The views of a scene show one set of named points, each view turned or mirrored, and shifted as a whole, with a little noise and some points left out.
In the rows, 128 means zero.

Scene 1
View 1
(150): [123 149 193 107  90 117 123 158 129 189 101 141 113  96 143 102 156 114
 110 184 143]
(171): [150 132 166 110 110 136 115 120 138 125 136 112 117 102 105 114 140  99
 150 159 139]
(86): [121 120 138 102 117 158 144 115 114  94 156 117 108 114 121 143 120  91
 167 155 156]
(4): [131 125 165 119 112 147 121 119 139 110 144 106 103  98 102 122 125  90
 179 172 161]
(118): [159 129 156  98 113 132 120 119 122 128 135 124 133 110 119 118 147 109
 120 142 121]
(204): [115 137 176 107  99 136 131 146 124 154 121 132 104  99 136 121 138 102
 140 180 155]
(131): [143 126 140  84 114 137 138 122  98 126 136 138 138 122 143 135 148 115
 106 136 120]
(11): [117 136 157  92 105 134 147 143  99 151 121 148 123 116 159 130 145 117
 105 158 137]
(160): [130 126 145  93 113 141 142 126 106 124 138 135 125 115 140 133 139 110
 124 145 136]
(96): [163 113 127  95 132 153 130  88 120  69 168 104 134 117  99 138 127  97
 159 125 125]
(6): [122 128 135  73 108 138 163 136  77 142 125 158 141 128 176 145 150 124
  78 135 120]
(59): [144 135 162  93 110 128 131 132 111 150 124 140 134 112 141 120 151 117
 101 148 122]
View 2
(96): [130 102 154 105 188 101 112  80  78 171 104 151 136 121 142 142 137 104
 126 112 145]
(150): [119 154 103 113 109 127 110 120 235 141 107 156 151  93  93  81 107  88
 159 160  92]
(204): [120 134 114 117 113 112 127 112 189 146 127 148 154 108  99 102  97  84
 153 142 109]
(4): [133 101 118 104 130 101 140  92 131 158 120 156 147 138 105 120  89  81
 148 129 128]
(59): [106 166 135 124 151 125  92 115 198 146 110 145 143  69 126 102 145 107
 138 147 104]
(131): [105 156 150 130 159 117  97 109 163 151 122 136 145  78 131 118 146 107
 130 134 116]
(171): [130 116 118  99 142 112 116  98 152 159 101 161 141 119 112 108 109  91
 149 138 120]
(11): [100 162 136 137 132 118 112 119 196 142 135 135 154  77 111 105 126  98
 139 142 107]
(160): [108 145 143 130 148 110 114 107 159 150 130 138 151  92 120 119 129  99
 133 131 121]
(86): [115 117 143 127 142  96 137  98 117 156 145 136 153 121 114 135 105  92
 131 117 136]
(6): [ 84 186 160 152 156 121  97 124 193 144 143 119 152  53 132 115 158 114
 125 134 114]
View 3
(204): [ 92 171 123 133 115 140 134 137 127 113 145 128 112 123 132 130 134 107
 100 152 101]
(86): [103 141 106 176 125 132 139 174 163 111 129 143 107 124 156 113 168  82
 100 111  78]
(6): [127 130 140 134 121 138 137 128 141 165 105 166 115 212 109 148 155  82
 105 147 112]
(4): [ 79 160 104 167 123 128 138 162 158 101 147 121 106  84 153  99 157  93
 110 136  90]
(118): [ 87 142 122 157 128 123 142 142 162 149 120 132 109 136 118 107 161  80
 131 166 117]
(160): [104 140 122 154 124 133 138 147 153 139 122 145 112 153 129 125 158  85
 112 141 102]
(131): [108 132 127 153 127 128 139 140 159 157 111 148 112 171 118 122 162  76
 117 155 112]
(171): [ 77 154 115 159 124 123 144 150 156 123 137 121 107  99 132 100 155  89
 123 160 110]
(96): [ 94 118 100 198 139 113 146 181 196 139 111 140 104 122 149  85 190  57
 127 129  95]
(59): [ 97 147 133 137 123 129 140 127 145 151 121 137 115 158 111 127 150  89
 119 172 120]
(11): [104 158 130 130 116 142 135 130 129 131 132 143 115 158 119 140 138 102
 103 147 106]
View 4
(118): [139 151 104 140 116 111 122 162 112 146 140 132 158 141  85 141 121 162
  99 155 121]
(86): [131 107 131 129 122 119 129 137 113 135 138  88 172 116 125 139 111 166
 127 128 101]
(160): [141 134 107 137 123 139 100 148 114 137 138 120 162 131 111 147 120 161
 110 137 124]
(204): [136 157 123 106 139 121 106 158 101 136 129 113 175 134 134 140 107 119
  80 127 136]
(4): [130 127 142 112 129  85 153 153 104 140 135  90 177 121 123 128 106 143
 100 129 105]
(6): [148 146  81 145 124 194  43 144 120 130 135 143 153 140 119 166 127 160
 105 137 149]
(150): [142 192 105 105 144 127  88 173  98 140 127 140 169 149 121 143 110 100
  53 137 158]
(59): [145 164  92 139 124 139  90 160 112 142 136 141 157 148  98 148 122 149
  86 150 139]
(131): [142 139  92 149 115 148  90 153 117 140 139 133 154 140  96 153 124 168
 109 150 129]
(11): [144 154  96 129 131 158  71 151 113 131 130 131 162 140 121 152 119 141
  89 133 144]
View 5
(118): [109 110  93  93 137 125 103 104 124 129 126 145 153 143 122 160 113 146
 147 145 145]
(171): [124  95 113  89 128 104 121  86 122 126 112 136 168 155 130 166 111 149
 152 143 135]
(204): [140  97 122 107 114  96 132  64 106 123  78 119 151 164 117 157 107 121
 139 146 114]
(59): [113 125  91 114 129 128 109  87 107 130  95 133 125 144 101 150 113 119
 130 148 130]
(131): [110 125 101 111 141 131 109 104 122 142 113 133 133 132 108 135 105  99
 122 143 138]
(96): [113  97 126  77 160 119 117 137 155 151 163 145 187 132 151 144  93 124
 144 131 158]
(150): [132 112  92 119  99 108 119  44  85 109  57 121 125 165  94 169 124 134
 140 155 108]
(160): [119 111 118 106 137 118 122  98 123 140 106 129 145 141 119 142 103 100
 128 138 133]
(4): [137  80 142  81 130  85 136  86 130 128 114 130 191 165 149 165 103 141
 153 137 130]
(86): [134  88 148  91 143  96 138 106 142 144 123 125 179 146 146 141  90 104
 133 132 134]
(11): [123 119 105 122 125 119 123  77 107 135  79 122 124 145 100 139 107  92
 120 144 121]

In a view up to two points have been moved. Name them for each view, in the order of its rows, or write none.
view 1 -> none
view 2 -> (96), (59)
view 3 -> (11)
view 4 -> (6)
view 5 -> (118)

Scene 2
View 1
(45): [125 113 154  26 125 126  99  97 180 148 101 116 177 129 217 107 149 161
 185  76 121]
(210): [116 142 129 123 122 104 153 111 162 116  88 131 138 112 138 152  95  92
 106 149 121]
(194): [160 131 161  43 140 124 119 137 139 140 114 147 129 109 147 112 165 178
 146  86 128]
(102): [161 174 118 157 137 115 155 150 111 115 103 158  88  80  83 152 133 119
  74 141 134]
(184): [132 165 101 135 126 140 112 106 144 142  92 126 151 103 185 137 154 120
 133 104 138]
(47): [168 161 132 108 139 130 129 146 119 131 109 156 105  90 115 128 161 155
 112 108 137]
(115): [146 132 154  75 130 109 137 129 148 123 103 144 128 111 133 128 131 144
 126 117 126]
(89): [179 153 151  88 145 120 136 158 111 126 113 163  92  91  91 122 161 166
 106 109 134]
(236): [146 154 128 122 131 117 142 128 134 123  99 144 117  98 123 141 130 123
 106 127 129]
(155): [148 128 160  54 134 117 126 127 150 132 106 141 138 113 147 116 143 157
 141 100 125]
(295): [154 134 157  53 136 123 115 128 146 137 107 141 134 111 150 112 158 167
 145  91 128]
(107): [164 147 142  68 139 136 111 138 130 139 110 148 125 101 147 110 176 176
 143  84 135]
(27): [153 134 154  56 135 126 117 129 142 139 107 141 136 109 154 114 159 166
 147  91 128]
(65): [152 119 172  23 138 118 114 128 151 140 111 140 139 116 159 102 157 178
 160  86 123]
(36): [156 143 145  75 138 120 121 133 137 133 107 149 121 102 137 118 155 160
 132  99 135]
(108): [176 141 162  68 142 114 139 157 119 123 112 160  96  95  93 118 158 174
 111 110 128]
(256): [141 116 164  18 134 127 102 114 165 149 111 129 159 123 195 100 163 178
 178  73 126]
(274): [147 136 149  72 135 116 128 125 147 132 105 142 131 108 144 123 143 148
 134 107 126]
(120): [140 158 122 125 133 121 139 123 137 128  96 140 124  99 136 140 135 121
 109 125 129]
(286): [138 128 153  71 132 110 134 123 152 128 100 137 134 112 143 127 127 140
 132 117 123]
View 2
(45): [ 86 178 171 170  87 171 138  74 136  83 174  89 100 121 101  91 187 119
  73 174 102]
(286): [124 155 140 128  96 163 110  99 146 114 167 141 129 118 135 125 126 129
 112 118 161]
(274): [119 151 148 140 100 154 117  88 145 121 172 133 124 118 131 116 136 124
 120 132 136]
(155): [122 158 150 149 101 170 118  82 138 114 167 120 127 123 137 113 140 123
 114 134 130]
(65): [119 169 158 175  99 191 126  69 122 112 166  95 126 129 141  98 151 118
 113 143 109]
(27): [117 155 151 162 102 165 127  77 141 123 168 117 124 123 136 110 145 116
 125 143 111]
(194): [123 153 154 170 104 176 126  70 134 130 160 109 130 128 145 106 137 117
 133 140 106]
(115): [124 153 142 134 101 162 112  94 147 117 167 140 128 117 136 123 130 126
 118 122 150]
(107): [122 143 152 155 105 146 127  78 152 140 167 133 129 117 141 114 133 116
 147 138 109]
(236): [127 134 137 113 105 126 108 109 168 130 176 171 131 106 131 138 114 126
 136 119 157]
(89): [154 133 134 145 114 157 111  86 145 160 158 150 150 120 172 130  97 122
 174 108 130]
(36): [124 146 145 150 105 154 121  84 148 133 168 131 131 119 138 117 131 119
 138 133 122]
(295): [117 155 152 161 101 167 123  75 138 121 168 116 127 125 138 108 144 117
 125 142 114]
(102): [146 110 122  98 113 110 101 117 179 159 173 203 148 105 149 153  83 129
 174  96 168]
(108): [151 141 136 150 113 171 111  81 136 151 155 137 151 125 171 122 101 122
 162 108 134]
(210): [116 145 137  99  96 132 103 119 166 108 180 174 121 106 116 140 128 136
 106 115 176]
(120): [119 134 139 114 101 118 115 106 173 130 178 176 126 106 120 135 123 128
 130 124 151]
View 3
(47): [136 145 106 131 162 131 131 108  83 168  79 178 127  85 164 152 138 121
 144 115 147]
(102): [163 124  81 128 147 128 165 144  85 195  99 158  82  83 194 175 162 138
 145 130 129]
(286): [125 135 128 127 154 100 132 103 102 105 116 147 144 104 141 143 129  89
 134 127 155]
(107): [122 154 121 127 169 127 119  87  89 138  80 184 152  90 142 139 120 107
 138 111 155]
(45): [ 96 152 142 116 166 102 107  49 102  49 117 180 189 125 104 119  86  52
 106 103 177]
(210): [147 120  99 118 141 103 159 121 102 120 140 142 104 114 166 161 139  91
 119 133 144]
(194): [111 156 140 133 174 115 103  80  91 118  78 170 173  89 127 128 121 103
 149 114 164]
(295): [116 151 135 128 170 114 112  85  95 112  87 171 166  95 128 133 120  93
 139 113 161]
(184): [135 134  86 107 154 135 153  86  82 126 118 204 118 122 157 153  97  80
  86  94 153]
(120): [142 130  95 118 149 119 154 113  91 142 116 168 110 103 165 160 129 101
 118 115 143]
(155): [113 150 143 135 166 103 108  87 101 108  91 153 170  89 127 131 129  98
 152 125 160]
(27): [115 156 133 127 168 115 111  80  94 114  88 173 168  97 128 132 119  97
 138 114 160]
(236): [143 127 100 123 149 117 151 119  90 144 113 159 109  99 169 160 139 109
 127 123 142]
(256): [ 96 158 148 124 174 105  97  57 101  72  95 177 193 108 103 117  97  71
 131 106 175]
(36): [121 150 121 129 165 120 121  97  90 134  84 171 150  91 142 139 125 105
 144 116 154]
(89): [134 153 123 138 165 123 120 118  85 177  65 159 137  68 157 148 150 136
 169 126 146]
(115): [127 138 124 131 156 104 128 104 100 120 107 148 141  95 149 142 134 102
 141 127 150]
View 4
(65): [128 121 124 101 162 157  94 126 147 111 129 128 165 125 143 147 135  99
 125  93 162]
(115): [134 124 127 123 133 114 122 112 141 131 108 129 119 121 120 133 123  96
 123 120 138]
(274): [128 119 120 111 135 124 117 118 141 130 104 126 124 111 125 144 124  94
 125 117 139]
(89): [ 68 120 118 122 126  80 123 110 144 107 118 147 115 152 119 154 117 116
 102 150 130]
(184): [122  98  91  89 118 131 138 132 131 144  56 113  96  49 122 170 122  86
 131 120 121]
(194): [106 116 118  99 153 141 103 122 147 108 124 136 152 127 139 155 129 104
 114 109 155]
(36): [106 113 113 107 131 116 125 120 141 125  98 130 115 108 123 154 122 100
 117 128 135]
(108): [ 81 124 128 129 133  92 116 109 148 106 128 147 126 162 122 145 121 118
 105 140 137]
(236): [117 118 113 125 112  89 143 114 134 143  85 128  87 104 108 141 119  96
 118 140 121]
(286): [145 120 127 121 134 121 123 120 141 137 108 123 120 112 120 130 125  92
 129 115 142]
(295): [116 116 119 103 150 142 103 124 141 116 116 128 145 115 137 152 130 101
 120 108 153]
(256): [143 112 117  83 171 185  87 133 147 117 121 119 177  98 153 158 137  92
 132  77 169]
(210): [157 119 122 132 111  95 146 115 131 162  81 117  81  94 102 119 119  85
 133 130 122]
(155): [131 121 124 111 145 136 110 122 143 125 118 129 139 120 131 138 128  97
 124 109 151]
(102): [ 79 117 111 141  92  41 158 103 135 135  81 141  57 124  94 143 111 107
 103 174 101]
(47): [ 78 112 106 114 120  91 134 116 140 116  99 137 102 122 119 163 118 108
 106 149 123]
(27): [114 116 118 100 150 141 106 124 145 116 115 130 144 115 136 158 129 100
 119 113 150]
(107): [ 95 111 107 101 138 125 113 124 143 113 105 133 132 112 130 168 126 104
 117 127 143]

In a view up to two points have been moved. Name them for each view, in the order of its rows, or write none.
view 1 -> (210), (107)
view 2 -> (286)
view 3 -> (155)
view 4 -> (36)

Scene 3
View 1
(167): [130 119 137 140  99 116 168 150 159 163 118 139 124 121 124 134 147 152
 114 105 164]
(67): [138 126 137 119 111  82 151 151 159 160 136 154 112 124 121 176 162 116
 112 120 163]
(244): [110 158 108 127 141 158 129 158 109 109 118 109 104 152 114 105 163 120
 144 132 129]
(163): [138 139 134 112  97 110 145 146 154 154 102 144 112 126 137 136 154 121
 122  92 173]
(172): [127 147 127 119 103 132 144 148 140 141  97 130 110 132 133 115 153 129
 127  97 165]
(21): [119 151 118 122 136 129 133 155 121 124 127 122 104 144 115 132 168 112
 135 135 137]
(71): [139 106 149 132 101  70 172 151 178 179 146 159 121 116 118 188 156 132
  99 119 169]
(187): [133 139 134 119  88 135 153 146 150 153  83 133 120 123 142 103 143 143
 121  79 178]
(133): [128 158 121 105 119 128 127 149 127 126 104 131 102 142 132 126 164 104
 137 107 156]
(193): [127 116 138 146  94 125 172 149 164 166 112 135 127 119 126 120 139 165
 111 100 168]
(95): [124 160 118 106 118 134 126 148 127 125 102 129 101 143 130 120 163 105
 137 108 152]
(84): [124 132 127 133 121 119 154 153 142 145 131 130 113 136 117 139 157 130
 121 124 148]
(243): [114 115 130 160 126 131 172 157 144 150 148 120 126 129 107 133 150 160
 116 142 133]
(5): [128 123 135 138  98 123 166 148 160 158 112 134 125 122 128 125 143 150
 115 102 165]
(125): [125 135 126 128 119 118 148 152 140 144 123 133 110 132 119 135 159 127
 125 119 152]
(34): [126 141 124 119 127 114 140 153 136 137 128 134 106 141 118 145 166 112
 128 127 145]
(28): [114 164 106 113 160 134 113 157 100 102 140 118  93 160 107 139 184  88
 146 153 116]
View 2
(163): [169 110 122 143 140 116 157 131 135 154 118 103 123 114 126 109  97 159
 142 137 171]
(167): [160  96 104 145 140 104 144 119 115 150  90 105 138 104 135 117 108 158
 126 150 151]
(193): [152  98 110 134 142 106 155 120 106 153  91 105 136 108 135 122 109 159
 120 150 142]
(5): [157  99 109 137 142 103 151 120 111 153  92 103 134 106 134 119 107 159
 122 149 146]
(71): [184  91  86 192 133  94 106 123 151 135  76 116 144  92 146  99 109 151
 147 157 178]
(187): [158 110 121 106 145 113 172 129 112 164 117  94 127 116 124 122  91 171
 133 143 156]
(84): [151 106 120 173 137 121 156 119 120 140  97 113 127 115 124 114 122 141
 115 130 144]
(133): [153 123 144 160 139 141 184 129 133 146 131 107 112 130 108 109 107 144
 122 112 157]
(95): [151 123 148 155 139 142 189 129 129 148 132 108 110 134 107 113 109 140
 120 112 153]
(125): [154 109 126 169 138 125 161 122 126 141 105 111 124 117 123 111 116 142
 117 129 148]
(67): [174 103 107 193 133 113 130 125 152 135  97 116 130 107 132  98 110 144
 140 138 174]
(172): [156 114 131 132 142 127 176 127 119 156 122 102 120 122 117 118 104 157
 124 130 153]
(28): [135 130 162 220 134 165 196 120 134 123 123 126 103 140  98 106 141 109
  95  87 136]
(21): [144 115 143 187 137 143 178 119 124 136 114 115 113 129 112 110 127 128
 105 111 140]
(34): [153 116 139 184 137 137 174 123 134 140 116 115 115 126 113 107 120 132
 117 114 154]
(244): [129 122 155 172 141 151 202 118 103 138 120 114 110 137 101 122 131 128
  88 103 122]
View 3
(244): [ 70 125 149 115 126  97  70 121 118 142  70  99  76 124 113 142 114 165
  97 135  85]
(163): [109 113 114 120 107 116 103 116 145 153 107 107 153 119 126 108 104 108
 110 127  96]
(133): [ 88 104 128 117 108 107  89 121 138 151  81 101 116 112 112 109 108 142
 116 130  79]
(28): [ 59 131 151 102 110 113  88 125 102 132  60  83  60 112 105 119 113 184
 146 127  76]
(67): [109 140 115 109 104 134 133 116 118 135 115  93 149 123 122 102 100 103
 149 120 112]
(21): [ 79 130 138 109 116 113  92 120 111 138  83  95  95 121 116 126 109 149
 124 127  91]
(95): [ 87 105 132 118 111 103  82 120 140 153  78 101 112 116 113 113 108 147
 110 130  79]
(125): [ 96 133 128 113 119 118 101 116 119 140 100 100 120 127 122 127 109 124
 116 128 103]
(243): [ 97 170 138 107 138 120 106 107  96 126 116 104 107 150 129 160 110 114
  99 132 127]
(84): [ 96 142 129 111 121 120 104 114 116 139 105 101 118 130 123 131 107 121
 116 127 106]
(172): [ 99 110 122 123 117 104  86 116 147 156  95 112 133 122 121 121 110 122
  94 133  93]
(167): [115 142 117 119 124 119 109 109 128 141 124 110 150 138 132 135 104  94
  96 130 119]
(34): [ 85 125 133 111 112 116  96 120 122 141  86  95 107 119 115 116 109 142
 128 128  89]
View 4
(125): [124 124 103 136 133 119 147 132 118 131 127 132 102 124 124 106 144 110
 138 127 113]
(172): [130 120 117 131 136 119 139 145 119 130 121 140 104 111 125  93 152 111
 144 130  99]
(84): [122 127 104 135 130 118 152 129 118 128 127 128  97 126 129 110 140 110
 131 125 119]
(71): [ 59 126  90 114 112 114 146  97 121 147 108 105  53 122 142 130 120  73
 127 141 122]
(67): [ 92 129  81 118 125 113 132  99 117 156 113 121  90 119 122 108 135  91
 141 146 113]
(133): [143 128  98 132 141 116 129 130 118 144 122 144 131 117 108  82 158 118
 150 138 101]
(21): [154 132  92 147 137 119 153 126 116 131 138 136 129 137 114  98 148 127
 133 128 124]
(95): [153 127 102 134 144 116 130 134 116 141 124 148 133 115 109  80 161 120
 150 133 100]
(163): [104 121 108 119 133 114 124 130 120 147 107 136  97 103 126  90 150  93
 154 139  91]
(243): [122 125 119 145 125 122 180 144 120 107 138 122  77 139 147 130 130 111
 113 110 132]
(193): [108 116 136 127 128 120 149 153 122 120 116 134  73 108 144 108 141  95
 138 121  97]
(28): [182 141  67 160 142 117 156 113 112 135 151 139 157 155  96  96 150 150
 129 129 140]
(5): [104 115 129 124 127 121 146 148 122 125 116 132  75 108 143 106 142  96
 139 122  97]
(187): [115 112 139 119 137 119 127 161 120 129 106 148  89  90 134  85 158  95
 157 127  75]

In a view up to two points have been moved. Name them for each view, in the order of its rows, or write none.
view 1 -> (193), (34)
view 2 -> none
view 3 -> none
view 4 -> (172), (67)

Scene 4
View 1
(29): [138 123  85 149 139 133  88 101 151 126  92 134 140 157 121 138 167  83
  97 153 103]
(33): [143 113 111 158 139 113 123 118 152 118  84 140 111 113 141 119 136 133
 101 119 139]
(129): [130 114 114 139 129 117 141 127 131 127 119 166 117  92 141 123 111 123
 113  90 140]
(182): [141 117  99 158 140 123 108 112 151 118  87 133 122 133 134 127 150 110
  98 131 123]
(17): [145 106  98 201 161 116 106 134 157 101  66 108  97 147 140 117 170 109
  86 117 111]
(119): [131 109 100 167 142 122 124 135 132 117 106 145 110 122 136 123 136 103
 103  92 114]
(73): [133 113 100 160 141 122 119 127 138 120 104 144 116 124 135 126 138 103
 103 106 117]
(151): [143 118 109 144 132 117 122 108 152 124  93 148 120 109 138 124 133 128
 107 126 143]
(179): [132 110  92 171 146 126 111 132 137 116 101 135 117 138 131 130 151  91
  99 106 103]
(42): [128 117  99 141 132 125 123 123 130 128 118 157 129 118 131 132 129  97
 110 103 117]
(91): [143 122  97 144 135 124 102  99 155 125  89 137 133 138 130 133 153 107
 100 147 124]
(138): [141 120 109 140 131 118 124 111 148 126  99 150 121 110 138 125 129 124
 105 122 142]
View 2
(33): [141 125 112 111 168 149 137 112  91 112 158 108 132  89 134 141 127 111
  96 120 127]
(151): [139 127 113 119 158 153 129 121  84 123 158 105 144  89 131 135 124 109
  90 126 129]
(73): [133 122  96 108 164 121 123 116  88 125 168 127 139  97 120 139 112 110
 108 115 144]
(29): [151 144  69 137 148 104  82 142 105 131 145 118 130  86 152 122 117 100
 104 123 167]
(182): [147 133  93 119 163 127 116 124  99 120 153 114 130  88 141 133 124 107
 101 118 144]
(179): [137 123  82 107 169 103 114 118  98 124 164 132 127  97 122 138 109 110
 116 112 154]
(129): [116 110 121 105 161 149 144 110  59 135 179 123 163  98 101 139 110 112
  91 126 126]
(17): [158 132  81  97 187 106 129 107 126  93 152 119  97  88 144 149 128 116
 126  97 145]
(42): [124 119  99 116 157 125 117 123  73 140 173 128 157  99 112 133 106 108
  99 126 147]
(119): [130 117  97  99 170 115 132 111  84 125 174 132 138  99 112 142 109 113
 112 114 142]
(138): [135 126 113 119 157 151 129 120  79 126 161 109 149  91 128 134 121 109
  88 128 130]
(91): [149 140  91 133 152 130 102 136  98 125 148 109 135  86 151 127 123 104
  95 125 149]
View 3
(17): [100 142 112 141 133 124 179 109 138 108 109  73  94 130 129 167 136 118
 109 132 149]
(42): [135 109 124 114 155 143 132 162 111 121 126 100 147 131 121 152 111 135
 135 114 130]
(29): [ 95  85 111 118 134 128 151 155 141  97 142 119 112 153 168 180 149 103
 113 112 112]
(179): [130 115 119 126 146 133 156 134 121 110 128  94 121 129 131 156 130 121
 121 130 130]
(119): [137 125 121 124 152 136 150 138 115 120 119  87 133 124 113 151 115 133
 130 126 138]
(33): [ 95 137 118 125 148 136 139 147 128 127  98  83 128 137 117 167 109 139
 129 100 151]
(91): [ 87 107 114 117 141 134 140 159 135 112 118 106 122 149 146 179 127 120
 123  99 130]
View 4
(73): [118 125 110 111 151 118 132 110 114 104 115 121 134 114 124 136 154 128
 141 146 111]
(17): [126 105 103 119 169 106 163 113 151  93 107 145 111 122 128  94 123 130
 151 159 133]
(42): [116 130 112 106 145 121 119 110 103 111 121 111 144 114 120 155 163 127
 136 144  99]
(33): [132 117 115 134 140 117 122 118 132 102  89 120 120 103 128 138 158 127
 139 151 129]
(179): [115 121 105 102 162 114 146 109 120 105 128 129 134 123 119 123 141 129
 147 149 109]
(29): [130 111  95  97 154 109 128 123 142 136 124 126 148 134  78 122 140 108
 179 166 101]
(182): [132 110 107 123 146 112 131 119 142 109 100 126 125 114 112 124 146 120
 154 159 124]
(138): [132 121 114 127 134 119 109 120 123 110  93 110 131 102 119 152 166 121
 140 150 117]
(151): [134 120 115 131 133 118 109 119 125 109  88 111 129 103 119 148 165 123
 141 152 121]
(129): [121 135 123 122 134 126 111 108  98  99 103 105 132  95 140 168 177 134
 119 134 112]
View 5
(91): [ 99 136 141 139 121 117 118 119 140  88 120  83 122 148 140 126 133 141
 114 115 138]
(179): [112 135 143 121 110 134 142 104 145  78  95  92 143 125 125 111 153 140
 109  87 152]
(33): [127 145 142 133 127 130 131  97 121  79 118 104 153 164 147 128 123 159
 135 111 170]
(42): [137 131 155 108 101 117 135 110 124 105  96 102 125 131 127 114 146 148
 125  99 141]
(17): [ 92 145 129 146 135 152 145  93 152  47 109  93 170 144 138 121 144 143
 108  84 177]
(182): [106 138 140 135 121 127 128 108 139  80 115  91 136 146 138 124 138 143
 117 104 150]
(73): [128 136 149 118 110 127 138 103 131  89  96 100 142 134 130 117 146 148
 119  95 152]
(119): [134 137 149 114 108 134 145  98 129  86  90 104 149 132 127 113 148 149
 121  89 158]
(129): [165 136 161 101 100 117 136  98 102 112  96 119 137 149 133 117 134 163
 142 107 154]
(151): [131 140 150 126 116 117 126 106 118  95 115 103 134 161 143 128 127 156
 134 118 153]
(29): [ 79 131 138 142 118 117 119 126 157  84 114  72 115 127 130 122 145 128
  97 106 126]
(138): [135 138 150 121 114 115 124 108 116  98 114 103 132 157 141 124 127 157
 134 116 150]

In a view up to two points have been moved. Name them for each view, in the order of its rows, or write none.
view 1 -> none
view 2 -> none
view 3 -> (29)
view 4 -> (182)
view 5 -> (33)
